Points on a hilly landscape, in no order, each with its height.
A ball rolls from a point to the lowest of its 2 nearest points, and stops where none of them is lower. Distance is the straight distance between rows; heights are no part of it.
Bosum: [ -7 -19  34 -22 -41   9   2 -22  32   6  13  16 -19  -5   5 -16  12   8
 -14 -33   2  -3  26 -15  16   7  17  14   8  34 -15  -3]  (h 55.3)
vubi: [ -6  11   5  19   2 -13   3  15 -25  -9  23  -2  11  -6 -11  -2  16  -5
  14   2  16  -3 -21 -12   4   0 -20   2  -2 -32   5 -14]  (h 15.1)
Mon: [-14  17   8 -17  -5   9  23  19  17   3  36  19  28   2 -25 -14  17 -14
 -28 -30 -19   1  -2 -11  11  12  -2 -39 -10  17 -23 -15]  (h 52.6)
vid: [-10   3  -6  20   5 -32  15  10 -21   6  41  -4   6 -16  -8 -18  12   6
  -8 -29   7  -6 -16  34  20  16 -10  16   2 -13  15  14]  (h 21.0)
fadi: [-13   1 -33   8  33 -25  13  18 -21  -4  -2  -2  16  -4   7   5 -31  -1
 -20  -4 -27  14 -33  62  -2   5  -2  -3   1   5  -7  14]  (h 26.9)
Lemo: [  4  18  18  16  15   4  14 -12  13 -30   1  18 -16   8  -8 -20   3  -8
  -6  -1  14  -3 -15 -32 -28 -12  -9 -12  22  -3 -24 -63]  (h 32.2)
bipak: [ 13 -10  10   6   1   9 -20  -6  17  -4 -24  -4 -29  -4  60 -17 -13  -9
   6  -3 -19  11  24  10 -26 -15  22   7  14  18 -11 -30]  (h 26.6)
Sotus: [  5  17   8   9  27   5   1 -13   4 -14 -16   0 -21   5  11  -4 -12   2
  -3  10   7  -5   5  -9 -29  -6  -5   3   9  -2  -4 -23]  (h 30.3)
Defiv: [ 19  18   7  -2   2  28  -7   1   7  13  -1  12  -1 -30  -3   0  13  11
   0   1 -16 -37  49   6   3 -15  -2 -15  10  12 -14 -23]  (h 33.5)
Molu: [ -7   1  49  24  14 -30 -25 -27 -13  10  10 -33 -24   1  -6 -21  13 -27
  34  14  24  12 -14 -32 -36   4   0   7   3   4 -10   5]  (h 28.9)
gem: [ -5   5  -5  -5 -11 -13  26  12  12  18   3   2   2  32 -41  20 -13 -25
 -10 -30 -30  22 -47 -16  -1  16  26 -22 -16  18  -3  42]  (h 45.4)
Lafu: [  3  -4  13  30  -5 -34   2 -16 -25  -6  26 -14  -2   6   7 -23  28   6
  37 -17  42   5 -30  -6  20   5  -7  39  20 -32  31  -8]  (h 23.6)
zon: [  5  -1 -13  30  17 -21   3   4 -35   8  15 -12   4 -22 -11  -3   4  18
   9  -2  16 -29   4  36  12  19 -14  26  -1 -34  33  24]  (h 26.7)
Tibeg: [  8  16  25   4 -12  14  -1 -17   5 -13  -1   2   9   3 -15 -12  21  12
  18  12  29 -22   7 -54   3 -12 -17  13   6 -24   8 -18]  (h 24.2)
Nud: [  7  -4 -19   0  10  12   3 -20  10 -26 -15  22 -12   6  33  -8 -22  31
 -27 -14   2   1   2  22   0  -9   5  24  27  10   5 -20]  (h 36.3)
redur: [-13  10 -29   2  45 -17  24  -2 -11 -26 -14 -22  -6  26 -15  16 -35  -1
 -14  28  16  13 -40  -3 -29  11  -9   8 -14 -15   2   8]  (h 20.6)
Rufe: [ -9  16   2   8  18  -3  -5  -3 -21 -27   0 -16  14  -1 -14 -12   7   0
  14  43  40  -8 -13 -33  -8  -7 -32  13 -10 -49  14 -10]  (h 21.7)
Kimo: [  5  21 -13   0  13   4   2  14 -11  28   9  -4  16 -11 -38  18  -2   3
   0   7 -16 -29  11  23  11   7 -14 -10 -13  -6   3  28]  (h 17.1)
zameg: [ -8  -6  21   2  -1  -5   8 -16  17 -41  -1  16  -1  14   3 -22   1  -5
  -4   5  22  13 -23 -43 -25  -8   1   0  16   1 -26 -52]  (h 30.1)
vata: [ -8   1 -20 -12   7   6   9  11  -9  10   6   5  34 -15 -22  10  -8  19
 -18  10  -4 -13  13  33  17   7 -18  -6 -12  13   0  23]  (h 20.5)
vub: [ -4  -9 -47 -12  28  -8   2   3  -6  -5 -26 -11  15  10  14  30 -42  12
 -19  33  -2  17  -7  47  -1   2  -8  -3  -2  17   2  18]  (h 31.8)
mis: [ 12  -2   2   5  14   3 -23 -24   2  21 -33 -27 -38  14  25  18 -11  13
  12  10   8   2  22  -6 -20   0   6  18 -11   5  30  41]  (h 43.7)
vezo: [ -7   1   4   9  28  -4 -13   6 -17 -16   0   6  17 -37   9 -18  -4  -7
  -9  18 -13   1   9  37  -7  -9 -10 -14  14   8 -28 -26]  (h 20.8)
mida: [ -4  12  29   2  20  -1 -16 -23  -2  -5 -12 -12 -19  -5  -6  -3  -7  -4
   4  20  16 -12  10 -22 -35  -4 -14   6  -3   4  -9   3]  (h 29.4)
Rofed: [ 17   1 -26  -4   6  24  -1 -11  23   4 -34   7 -14  13  22  18 -18  23
 -15   4   2  -7  25  13  -3 -12   4   2  15  20  12  -1]  (h 24.4)
Tovek: [-18  -2   1 -12  -4 -21  -9   0  15  32  -4  -7   0  -4 -24   6 -29 -23
 -12  -6 -37  15 -14  35  -3   4  20 -23  -3  33  -4  51]  (h 40.5)
dip: [ -4  -9  18  33  -1 -35 -13   2 -22  23  16 -19 -37   0  17  -6  -2 -37
  25 -23 -16  25 -25  15  -8  10  23  15   2  -9   9  32]  (h 23.1)
tib: [  1 -27 -39 -16   4   4 -20  -4  11 -19 -43 -12   0  25  52  20 -24  11
  -9  23  -9  36   5   9 -16  -7  12  -5 -15   5   8  -1]  (h 27.4)
bamaf: [ -9  18 -17  17  19 -17  25  28 -12 -10  22  13  12   5 -17 -10  -3 -11
 -21 -22 -12  11 -47  24 -11   6  -6 -19   6  -4 -10 -20]  (h 18.4)
San: [ 14  12 -24 -19  12  24  12   6   3  21   9   3  29  -6 -31  13  -3  27
 -20  13  -2 -32  38  33  27   4 -15 -14  -3  20  -4  13]  (h 25.6)
dufis: [ -5  -4 -12 -28 -28   6  19  15  26  26  -3   3  10  30 -31  31 -10 -14
 -10 -21 -32  18 -21 -10  13  12  23 -29 -19  30  -7  37]  (h 47.2)
banip: [  1 -31 -16 -20 -10  15 -16 -18  31 -11 -46 -10 -16  40  35  19 -17  11
 -12  13   3  37   3 -35 -26  -6  29   0 -13  16   6  13]  (h 29.3)
vikuf: [-10 -16 -19  -9 -14  -6   3  28 -14  -4   0   4   5   0  20  13  -3 -11
   2 -13 -22  16 -15  19  10   7   7  -3 -14  -9   5  10]  (h 39.2)
Lako: [ -7  18  12   4   6  -8   1  -6  15  30  -1   4 -17  -1 -31   3 -19 -20
 -13 -19 -32  -3  -6  21 -15   7  17 -18   5  36 -11  31]  (h 41.4)
Vatig: [-28 -28   7   8 -17 -33   4   3 -16  -2  25  -1  -2   5   3  -5   3 -23
  -1 -23  -2  39 -59 -16   7  17  18  16 -11  -6  -1  27]  (h 24.3)
ren: [ -4 -24  -8 -14  11   4 -23 -38  24   0 -43 -18 -28  35  24  14 -27  15
 -12  19  15  24  12 -17 -30  -3  16  17 -14  29   6  26]  (h 38.1)
timib: [ -8  -6 -22 -10  -8 -14   2  16   2  30  -2  -3   0   1  -3  21 -21 -17
  -7 -14 -42  15  -8  47  15   8  20 -15  -8  13   5  44]  (h 39.1)
pupam: [  7  -7   7  -1  -7   0 -29   4 -12   6 -14 -19  -8 -21  23   2   6  -3
  25  13  -7  -9  30   6  -6  -5  -1   7  -7 -10  11  11]  (h 33.6)
vatu: [ 15   5  21  40  11 -30 -14 -15 -28  11   6 -35 -30  13  28 -15  14 -15
  47 -12  21  10 -11  -6  -6   1   5  33  11 -25  28   7]  (h 21.6)
Tazef: [-10  -3 -12 -29 -12  20  20  20   3 -11  15  23  42  -3 -13   3  10   8
 -22   0  -5   0   9  -9  23   8 -17 -18 -19   2 -17 -11]  (h 29.7)
Zak: [ 20  -2 -19  -6 -15  30  -5   9  23  -2 -33   5 -18   8  41  13  -2  14
   0  -2 -15   1  31 -15  -2 -25  17  -8   7   6  16 -14]  (h 31.6)
Kefit: [-18  19 -14   0  40  -3  17   3 -15 -16  -3 -10   9   0 -31  11 -19  -1
 -11  39  19  -5 -22  -5 -22  -1 -24   0 -12 -18  -1   7]  (h 19.5)
relaz: [ 10  -4 -31 -25  -9  31  20  17  16 -22 -23   9  14  30   3  34  -9   0
  -9  14 -10   8 -11 -35  -7  -4   8 -24 -17  -3  -7 -16]  (h 47.4)
zam: [-23   8  33   2   0 -10   9  -8   8  -8  37  14  20 -22 -33 -36  19  -2
 -20   0  17  -9   0  -9   0   0 -20 -12  12  21 -30 -36]  (h 23.9)
kos: [  2  16   2  -7   6  24  17   2   8 -17  -8  12   2  13 -15  10  -2   1
   0  14  13  -9 -10 -37 -13  -4 -14  -6  -9 -17  -1 -16]  (h 18.3)
Vozud: [  5  -1  13  17   1  -8   3  -8 -14   4  -2  -8 -22  15   7  13   0  -6
  14  -9  13  13 -25 -33  -9  12   9  21  -6 -14  17  27]  (h 28.3)
vus: [  4 -40  -5 -26 -28  13 -25 -21  12  14 -21   0  10 -12  -9  11   3  34
  -7  27  28 -13  46   9  22   6  -2  16  -7   8  18  38]  (h 61.3)
rul: [ 15   1  39   1 -34  -3   0 -10   4  10  21  -5   5  -3  -4 -26  49   4
  36 -24  17 -24  27 -33  24  -4   4  14  14 -11   8 -29]  (h 28.0)
deg: [  0 -29 -29 -21 -27  24 -12  -6  16 -18 -30  12  21  14  23  12  -1  38
 -11  22  19   7  18 -13  28  -6  -6  19  -5  -7  28  20]  (h 46.8)
dak: [-18 -25  22  25 -17 -41  -6 -10 -24   5  31 -13 -12   2  15 -15  12 -31
  21 -19   9  43 -55  -7  10  14  23  31   6  -7   4  23]  (h 23.2)
Surik: [  6  -4  14  10  -7 -13  -9   5 -12 -18  -3 -13  -6  16  30  -9  17 -15
  35  -1  10  21 -21 -36  -9  -4   4   6  -2 -28  11 -16]  (h 26.2)
Pape: [ -2  -9 -18  -7  -2  -6  -6  23  -1  10 -11   0  -6  -4  16  16 -16 -18
   3  -5 -38  16  -3  38  -1   4  15 -18  -6   8  -6  13]  (h 37.2)
nat: [ -7  13  18 -11  -2  17  19  -7   8 -20  13  19   8   3 -39  -7   9   7
 -15  10  30 -14  -4 -50  -7  -2 -19  -1  -4  -4 -15 -20]  (h 20.9)
nolu: [-19  12  35   1  -9  -2   8  -4   2  -8  36  10  15  -6 -45 -20  27  -8
   1   7  29  -7 -21 -42  -4  -2 -24 -13  -3   2 -19 -25]  (h 22.5)
Niz: [  3  -2 -11  -7   4   8 -15  20  -7   9 -18 -10   0 -14  23  22  -7 -11
  11  17 -25   3  22  20 -10  -6   0 -20 -15  -4   2   5]  (h 35.2)
bafab: [ 21   7 -22  -5  13  36 -11  -5   6   1 -28   5  12 -19  11  12  -6  17
  -5  31  -5 -19  44   9   2 -22 -12 -19   2   4  -1 -17]  (h 34.6)
Ginef: [  5  -9 -20  -9   4  12 -10  20 -19  -9  -8   6  17 -28  27  -4  -5  11
  -4   7 -17  -8  22  43  19  -9  -9  -6   1  -9  -5 -17]  (h 11.6)
sodaz: [  9   4 -19  -2  -8  -3  32  22   6  18  -1  -1 -17  44 -12  39 -14 -18
  -2 -37 -34  15 -40  -4  -3  15  29 -13 -11   9   5  31]  (h 44.3)
puro: [  3  31  -4  18  21 -16   5  20 -10  23   9   2  -3  -5 -25   1  -8 -26
  -2 -17 -29  -6 -16  30 -14   2   4 -24   3   1  -6   9]  (h 14.6)
zike: [ -3  -8 -16  -4 -13  -2  23  26  -4 -12   4  14  -1  18   3  15   1 -12
  -7 -29 -20  20 -39  -6   2  12  12  -8 -10  -8  -2  -3]  (h 41.1)
nupa: [ -8  11  39  20  12 -17 -18 -17  -9   4  13  -9  -5 -22 -28 -18   9 -10
  14  14  22 -19   4 -10 -21  -1 -13   6   8   1  -9  -3]  (h 28.8)
sir: [  0 -16 -23 -20 -19  15  25  19  14 -27 -15  21  10  23   9  21 -10   0
 -14 -16 -17  23 -29 -21  -4   9  14 -16 -12   2 -11 -17]  (h 44.6)
vimaz: [  2   5  23   4 -20   0  21   4  13 -10  28  22  -4  15   0 -23  19  -6
  -5 -39   2   6 -12 -16   3   4   1  -8  20   9 -20 -53]  (h 28.2)
suf: [  4  21 -22 -16  12  36  17  18   3 -14  -5  18  25   1 -22  19  -6 -10
  -6  25 -14 -10   3 -28  -7 -14 -11 -36 -15 -12 -27 -34]  (h 37.3)
foze: [ -9  16  -8  -8  21  15   2  -3  -9 -28 -16  -9   1  15 -10   4  -5  -3
   4  43  25   3 -11 -48 -20  -4 -16   3 -21 -40   2  -5]  (h 20.7)
Moze: [ -6 -13  -4 -24 -16  24   6  16  -6 -23  10  25  36 -24   9 -15   7   3
 -12   3 -14   7  19  -8  19  -6 -11 -23  -5  10 -25 -42]  (h 25.1)
Ner: [ -3   4  17  19 -11 -21   3   4 -25   2  46  -9  12  -1 -33 -14  39  -7
  26  -6  37  -1 -34 -23  16  10 -18   7  -2 -27  13  -3]  (h 14.4)
mamud: [-11 -15  13  21  -4 -30  -7   7  -5  11  13 -13 -27  13   9  -6  -1 -48
  13 -29 -27  43 -52   1 -14  13  39  -6  -6  -3  -5  32]  (h 24.0)
badaz: [ -4  -5 -13   9  14 -18  -6   8 -30  -6   7  -4  17 -34   5 -11  -2  26
   0   8   6 -23  11  45  18   9 -20  22   1 -21  17   7]  (h 25.5)
sor: [  7  -9  22 -15 -32  13   6 -20  23   0   6  14  -6   0   9 -18  13  28
  -8 -27  14 -21  33 -16  26   4   5  23  10  10   8  -7]  (h 57.2)
kuvu: [ 16  32 -37   1  37  26  36   2   0 -21 -20  10   0  23  -7  16 -25  17
 -18  16   8 -20  -7   7  -5  -9 -15  -1  10 -16   9 -20]  (h 24.6)
gote: [ -9  -8 -13 -17  -8  13  -4  22 -11 -15 -11   1  19   0  -3  21  -2  -5
  11  25  -4   8  -8 -23   0   0  -8  -8 -27 -21   2  10]  (h 29.0)
dibo: [  5  -9 -12  -3 -11  -4  29  -1  27  10 -13   4 -29  45   2  34 -22  -7
 -15 -41 -22  19 -32   4 -10  16  38   2   6  32  -5  23]  (h 40.8)
fof: [ -9   4  26   1  -2  -4  15  -3  10  -7  34  24   8 -14   2 -39  14  -3
 -25 -26  -2  -3   5   4  10   2  -3  -7  21  25 -34 -47]  (h 25.7)
novik: [ 15  22 -11  -3  33  39  -6 -17  10  -9 -27   7   0  -9  -3   7 -16  10
  -9  43   4 -23  35 -11 -15 -26 -15 -13   3   4  -9 -23]  (h 37.9)
zinef: [ -7 -19 -20 -45 -33  33  18  14  19 -14   1  25  42   9 -10  13   3  15
 -20  15   7  13  11 -29  27   6 -14  -9 -27  10  -5   2]  (h 35.1)
getas: [ 16  26  -9  -2  13  42   0 -22  25 -15 -26  13  -1   9 -12  -2  -4  26
 -12  35  15 -34  33 -34  -7 -22 -21   2   8  -9  10 -11]  (h 40.4)
maku: [  3  -8   8  17 -15 -23   7   3 -16 -13  16  -4  -1  17  24 -20  25  -9
  36 -18  24  25 -44 -18   8   1   2  23  13 -26  18 -22]  (h 24.9)
Fibof: [ 27  17 -31   8  25  32 -12  -1   3   3 -39  -5  -8   0  30  13 -13  25
  -1  22  -5 -20  42  21  -7 -26  -4  -6  11  -2  20  -9]  (h 30.7)
guno: [ -2  -9  11 -16 -24   9  -4   0  13  23   7   3   0 -14 -19  10  10   7
  -4  -8  -9 -13  28   6  18   8   4  -6 -10  16  -1  23]  (h 39.5)
per: [ -9 -24 -14 -20 -10   0  -8  -7   1   3   0   8  11 -23   9  -3  -7  28
 -23   2   2  -9  27  48  26   8  -3  13   2  22  -5  14]  (h 14.7)
Dori: [ -7  13  30  42  33 -35 -16 -16 -22  18  22 -29 -30  -6 -22 -15   4 -28
  21   7  16   6 -27  -3 -34   8  -7   1   4  -8   0  19]  (h 28.6)
Gopi: [  0 -16 -26 -17  -2   9   2 -23  17  13 -10  14   0  -1  11  14 -22  36
 -41  -6  11  -2  28  58  21   2   6  17  21  42  -3  11]  (h 28.5)
vif: [  1   2 -27  -1  29  12  26  -9   1 -28  -6  22   3   7  15  -4 -29  31
 -42 -10   7  -3 -14  31   1  -5  -3  14  20  23  -7 -26]  (h 31.7)
zenop: [  8  20 -28   4  29  12  33  10 -11 -21  -2  17  10   9  -1   3 -15  21
 -28  -8   6 -11 -16  20   3  -2 -19   2  11  -4   1 -22]  (h 27.6)
fipo: [  2  17  30  40  22 -30 -16 -12 -25  23  26 -23 -15 -23 -37 -10  14 -13
  24   6  18 -23  -6   5 -16   9 -10   2   5 -15   6  20]  (h 28.4)
dore: [  0 -27 -31 -15  -1  15 -27 -20  31 -22 -56 -10  -7  34  56   3 -19  21
 -17  28   1  33  21 -20 -20 -21  12  -1  -5  11  11  -3]  (h 10.9)
Pami: [-11   9 -11  17  11 -21  19  21 -20  -9  33   9  14  -5  -2 -16  10   7
 -18 -22   7   4 -31  27  12  10 -15   6   9 -13   1 -19]  (h 19.7)
Boz: [ -1 -16  -3   2  13  -6 -20 -34  13  10 -29 -20 -41  20  33  13 -26   8
  -6   0   3  19   8   9 -30   6  15  23  -9  24  11  28]  (h 41.7)
Voku: [ 13   3   9   2  -2  14  -9  -5  17  -4 -22   2 -23   4  25   1  -9   4
   3  -4 -10  -3  15 -18 -19 -13   9  -2   8   8  -3 -14]  (h 30.5)
sar: [ 13   1  11  34  17 -25  -6 -14 -28  14   8 -25 -25 -15  -3   0   3  14
  20  -7  20 -20   2  12   0  16   0  33   2 -21  35  35]  (h 27.5)
fuv: [  7  -7  31  17 -16 -29  -6 -13 -10  12  19 -11 -12 -10   1 -26  28  -2
  39 -20  18 -17   5   4  13   4   6  29  22 -14  10 -13]  (h 10.1)
vos: [  4  19 -14  11  25  -8  19  19  -2  -2  -2   6 -10  13  -8   9 -13 -18
 -11 -15 -25   5 -25  22 -21   4   9 -23   6   2 -14 -11]  (h 16.4)
lenen: [  4 -21  11 -14 -28  14 -15 -22  20  -2 -15   5  -6  -8  15  -5   0  28
  -2  -3  13 -13  35  -5  17  -2   4  18  10  16   9   8]  (h 58.6)
debor: [ 10  15 -33 -29  -6  44  20  14  22  -6 -12  14  26  20 -30  38  -7  -6
  -3  30  -8  -7   5 -40  -3 -10  -4 -30 -27  -1 -21 -12]  (h 42.5)
buk: [ 13   6  38   6 -22   0  -3 -21   9  -5   6   1  -4   6  -6 -23  27  12
  21 -15  28 -17   6 -44  10  -7  -3  25  20  -9  11 -18]  (h 25.9)
Tob: [  8   9  31  14  -8   0   3 -12  12   4   7   9 -29  -6   5 -19   4   0
   4 -28   2 -18  14   6  -8  -7   7  16  28  10 -10 -25]  (h 32.1)
fum: [-22   1  -6   0  19 -16  -9  15 -16 -11   9   3  31 -38 -14 -16 -10  -5
 -17  21 -17   4  -7  42  -1  -4 -16 -18  -1   7 -20   2]  (h 23.0)
Famem: [  9   6  26   0 -17  10 -20   2   9  29   5   1 -12 -37 -10  -4  15  -4
  11  -5 -20 -33  54  17   6  -6   9 -12   5  18 -14  -1]  (h 35.4)
kiral: [  5 -21  11  -1 -10  -4 -33 -25  -5   2 -22 -24 -24   3  37   1   0  11
  19   7  10  14  14 -14   0   0   9  29 -11   0  26  36]  (h 45.1)
pivev: [ 16 -11  39  12 -30 -25  -6 -17  -4  17   1 -18 -20  -1  26 -25  37 -18
  56 -23  15  -1   2 -12  16 -10  21  36  21 -13  14 -11]  (h 16.1)
dazi: [  1  27 -38 -13  21  15  24  29  -8 -12  -7   0  24  17 -28  33 -18 -22
  -3  30 -31  -1 -21  -7 -11  -2  -6 -40 -19 -16 -24 -18]  (h 41.2)
Mel: [  2  29  -2  15  13 -13  -4  19 -16  34  15  -6   5 -12 -41  13   5 -26
   9  -7 -26 -15  -9  13  -1   5  -2 -20 -13 -15   7  31]  (h 15.5)
zoda: [  3 -20 -44 -14  14  -5  -1   3   9  -5 -38 -13  -3  33  26  39 -34   6
 -13  18 -13  28  -7  23 -15   3  13 -10  -8  15   1   9]  (h 36.0)
tepap: [-10 -36 -15 -33 -14  15 -19  -9   7  -5 -21   9  33 -21  -1  16  -9  27
 -10  43  19   2  32  10  14   2 -13   1 -13  11   4  24]  (h 62.8)
fude: [  7  -2  37  -2 -36   1 -10   0   3  26  19  -6 -10 -20 -10 -11  38  -4
  27 -23  -5 -28  37 -18  18   0  11   3   0  -4  -4  -6]  (h 30.6)
fazol: [  2  11   5   9   4   4  -4  -8  -9 -24  -2   1  15  -7   2 -23   9  11
  10  23  27 -15   7 -22   0 -15 -26  13   8 -31  12 -34]  (h 22.8)
sopi: [-17 -11  21   0 -17 -11   4 -14   6 -36  12   9  23   0   4 -32  15  -1
  12  10  31  17 -24 -40  -1 -11 -12   9  13  -6 -12 -52]  (h 28.1)
Zos: [ -6  31 -15   9  22   3   4  24 -25 -11  18   2  18  -9 -25   9  11 -16
   9  26  10 -10 -17 -10 -10  -5 -28 -17 -13 -44  -3 -19]  (h 16.3)
meze: [  5  -3  27  20 -19 -22  -7  -1 -25  14  28 -14   4 -12 -14 -17  45 -10
  49  -5  21  -6  -7 -15  21   5  -5  11   5 -27  13  -9]  (h 13.2)
rana: [ -5 -35 -14 -39 -41  27  -3  -2  18 -20 -12  21  32  10   8   4   7  32
 -15   9  22  13  11 -33  32   3 -13  18 -17  -3  16  18]  (h 42.0)
kud: [-13  -7 -30   2  38 -13   1   7 -20 -19 -11  -6  19 -10  17   8 -31   9
 -18  26  -2  11 -15  45 -11  -1 -13   5   0   2  -5   6]  (h 29.1)
semul: [-14  13   5 -28 -13   5  23  13  24  14  33  17  19   6 -13 -15  10 -12
 -37 -43 -34   6   4  17  26  14  12 -36  -6  29 -15   4]  (h 51.8)
Rimuk: [ -6  -4  10  19 -20 -26   2  31  -7   6  32   4  -6   6  14 -26  26 -40
  17 -33 -14  29 -40  15   3   5  10 -18  11 -15  -8 -33]  (h 25.8)
zamef: [  0 -10  -7   0  14   2 -15   0  -8 -17 -12   6   3 -25  32  -5 -17   8
  -3  16  -4   3  15  27  -6  -5  -7   2   8   4  -9 -17]  (h 17.2)
mezom: [-15  12  27   4  -1  -6 -15  -4  -5  32  20  -7   9 -22 -61   0   5 -15
   7   6  -6 -20   4  -8  -4   8  -4 -13 -14   5  -2  47]  (h 42.4)
nuba: [ 23   4  37  25 -10 -17 -13 -14 -10  19  -3 -27 -33   5  25 -14  28  -9
  46 -16  15  -3   4 -30   7  -6  20  34  15 -19  29   8]  (h 20.1)
vilol: [  1   6  13 -16 -18  13  -4   1   6  40  13  -1  10 -13 -50  13  18   0
   7  -3  -8 -30  29 -11  14  12   0  -9 -27   7  -3  42]  (h 41.5)
sagot: [  9   9  29  33  24 -30 -26 -21 -23  16   7 -28 -23 -24  -5 -13   2  -2
  22   4  15 -26  19  19 -16   7  -5  22  12  -9  13  17]  (h 27.9)
guk: [ 13 -11 -24 -15   5  16  -1 -12  18  13 -26  11   0   1  11  23 -22  20
 -25  11  -3   2  30  45   6 -11   7 -10  18  41  -9   3]  (h 11.4)
Dev: [ -1   0  42   9   5  -9 -31 -20  -8   2  -8 -24 -18  -4   7  -9   7 -16
  29  16  14   3   9 -36 -24  -2   0  11  -7   1   0   5]  (h 29.2)
kuf: [-24 -14  -4  -3 -21 -31   0  27 -11   6  33  -2   8  -9  11 -27   5 -31
  -9 -33 -30  26 -33  34  21   8  15  -9  -4 -11  -3   9]  (h 28.7)
ves: [  4  27 -39  -2  44  10  31   3  -4 -19 -18 -10  -6  41 -14  24 -33   7
 -12  25  10  -6 -26  -3 -22   1 -13   3  -9 -22  11   1]  (h 21.8)
Kul: [ -1  27  17   8  16  -7  -7  -8  10  41   5  -8  -8  -8 -50  14 -10 -12
   1  -1 -21 -24  10  11 -12   4   2 -18  -3  23  -3  43]  (h 42.1)
Gudit: [  5  -1   5  18  -9 -19  13   0 -19  -4  31  -1  -1  -1   5 -13  20  16
   7 -29  26 -12 -14   6  24  14 -11  31   9 -28  25  -2]  (h 22.3)
Lovu: [ 17   4 -20   4   1  37  -7 -20  28 -16 -35  12   1   9  14  -7   1  44
 -13  26  15 -28  42 -20  13 -25 -12   8  17  -4  20  -3]  (h 42.3)
lis: [ -2  24  23  -4 -14   7  15  14  15  11  33  17   1   5 -33 -11  24 -14
 -12 -34 -11  -9   1 -26   1   4   1 -26  -3   9 -16 -19]  (h 53.1)
gised: [-17 -12 -18  -8  12  -7  -1   6 -19  -6  11   2  35 -34  -5  -8  -4  26
 -26  10   6 -11  10  45  24  10 -20  12  -6   6  -5  10]  (h 22.9)
Zite: [  4  -7 -13 -17   1  26  -2  15  -9  -3   4  17  23 -33  14  -8   8   5
 -16   2 -26  -8  38  30  27 -11  -7 -28   4  16 -23 -31]  (h 18.9)
lomus: [-22   1 -18   2  19 -23  -1  15 -16   2  14   0  22 -26  -2 -18 -20  -5
 -28 -11 -28   9 -20  66  10   2  -1  -4   4  14 -10  15]  (h 25.0)
Mevip: [ 12   8  26  17  -6  -5   3  -3   8 -13   8   7 -15   7  15 -18  13 -11
  17 -15   7   0 -10 -18 -15  -7   3   1  24  -3  -9 -46]  (h 30.4)
Dugo: [ 12 -22 -33 -14  -9  30 -12 -17  25 -12 -35  19  20   2  21   2  -7  43
 -25  25  18  -5  41   5  21 -21  -9   8  12   5  18  -1]  (h 45.0)
sefik: [  3  -4  -6   3   3  -5  10   9 -11  17 -10 -11 -16  20  -1  35  -9 -13
  14  -4 -11  16 -25 -14  -3  11  13   1 -19  -6  21  44]  (h 29.5)
lige: [  4  -6 -14  -7  -7  -2  10  -2  16  25 -15  -1 -23  26   1  37 -22  -2
  -5 -16 -14   9  -7  21  -2   9  21   6   2  24   7  35]  (h 35.3)
maf: [ 11 -25  10  -9 -20  12 -30 -31  22  13 -23  -6 -12  -9   1   2   3  33
   8  16  24 -24  48  -8  11  -3   8  22   2   9  19  31]  (h 59.9)
kuv: [ -7 -12  18  27 -19 -29  -3  18  -2   4  22  -3 -20  17   5 -17  16 -50
  23 -34 -18  39 -59  -6 -10  11  25 -14   3 -16  -7  -3]  (h 24.8)
gori: [  1 -11  29  30  -3 -37 -14 -16 -21   9  19 -23 -24   0  20 -16  11 -25
  36 -15  17  24 -27  -2  -2   9  15  32  10 -11   8  13]  (h 22.4)
Gos: [-10   3  43  -9 -27   1   5  -9  21  11  31  15  -8  -8 -18 -28  21  -6
 -12 -35  -1 -11  17 -21   9  10   7  -7   7  27 -26 -14]  (h 53.7)
Sut: [ 15  -6   4   2  13  16 -23  -6   6  -4 -26   2 -12 -24  34  -4 -13   2
  -2  17 -19  -2  39  19 -19 -22   7 -12  15  23 -20 -26]  (h 21.9)
kiz: [  5 -24  14  -8 -24   2 -31  -1  -2  15 -19 -28 -23 -10  36  13   2  -9
  25   6  -7  18  20 -14   0  -2  20   9 -20   2  11  30]  (h 46.6)
Mibo: [ 10   2   7  12   4  -1  -3 -15  11 -13  -3  15 -27   1  36 -19 -14  10
  -9 -24  -1  -2  -3  22  -8  -4  12  26  28  12  -2 -26]  (h 34.5)
Gose: [  1  -1   2  -1  -2   1 -10  12 -14  -7 -11 -11  -1   7  10  14   2 -11
  21  11   1  10 -13 -32 -13   2  -3   1 -18 -26  14   9]  (h 27.3)
ruvi: [ 14   2  27   7 -22   0 -21   5  -5  14   3 -14  -8 -23  10  -8  28  -7
  40  -4  -4 -23  33 -12   5 -10   8   7   4 -18   7 -12]  (h 32.4)
febu: [  9  -4 -29  -7   5   1  10   6   5  22 -21 -16  -9  33  -2  48 -26   0
   1  10  -3  13  -8  10  -6   8   8  -3 -10   9  18  43]  (h 31.4)
nuzog: [ -6  -4 -18 -21   2  26  -2   9  -1 -23 -17  10  30 -11  -1  12  -8   0
  -3  42  -2   2   9 -19  -5 -12 -15 -20 -20 -10 -11 -18]  (h 32.3)
zavun: [ 20  21  -9  -4  15  32   9  -5   4   5   2  18   9 -14 -19   3   1  26
 -20   1  -2 -37  36  16  11  -3 -15  -5   7  13  -9 -16]  (h 30.8)
dufas: [ -7  -1  -6   6 -20 -16   9  43 -14   8  28   6   1   4  10 -10  20 -30
   2 -37 -34  21 -27  19  14   9  13 -18  -6 -24   0 -10]  (h 27.0)
zuku: [-12   3  -5 -38 -27   9  24  17  30  21  18  12  16  21 -23  13  -1  -9
 -26 -30 -31  13  -1   4  26  15  19 -32 -15  35 -14  19]  (h 49.9)
rop: [  1   0  19 -13 -29  11  -3  10  14  22  14   9 -10 -19   1 -10  16 -11
  -7 -25 -27 -13  33  15  15  -3  11 -16   1  16 -16  -7]  (h 37.1)
banof: [-25  29  -9   0  36   2  15  10 -11 -16  11  -2  20 -11 -49   2  -5 -16
 -13  45  14 -10 -21 -15 -21  -8 -26 -17 -13 -22 -19 -13]  (h 18.2)
faf: [-11 -12   8   4 -11 -23   5   0  -9 -32  18   4  17   1  13 -21  18   2
  18  -4  29  19 -33 -20   8   0 -16  21  13 -18   6 -34]  (h 26.3)

Call two points neighbours if one is among the 2 nearest of the other. Go from one point of each pair to the other, from neighbour to neighbour, staying as low as possible. Name the highest point that can't be avoided.
guk and maku: Gopi
fuv and Ginef: Nud
kos and vata: Lemo
vata and Ginef: Voku
per and puro: gised
dore and Ginef: zoda

For each start below, name the point where the ball stops.
Nud: fuv
mezom: vata
Dugo: guk
tepap: Ginef
vub: Ginef
kuf: fuv
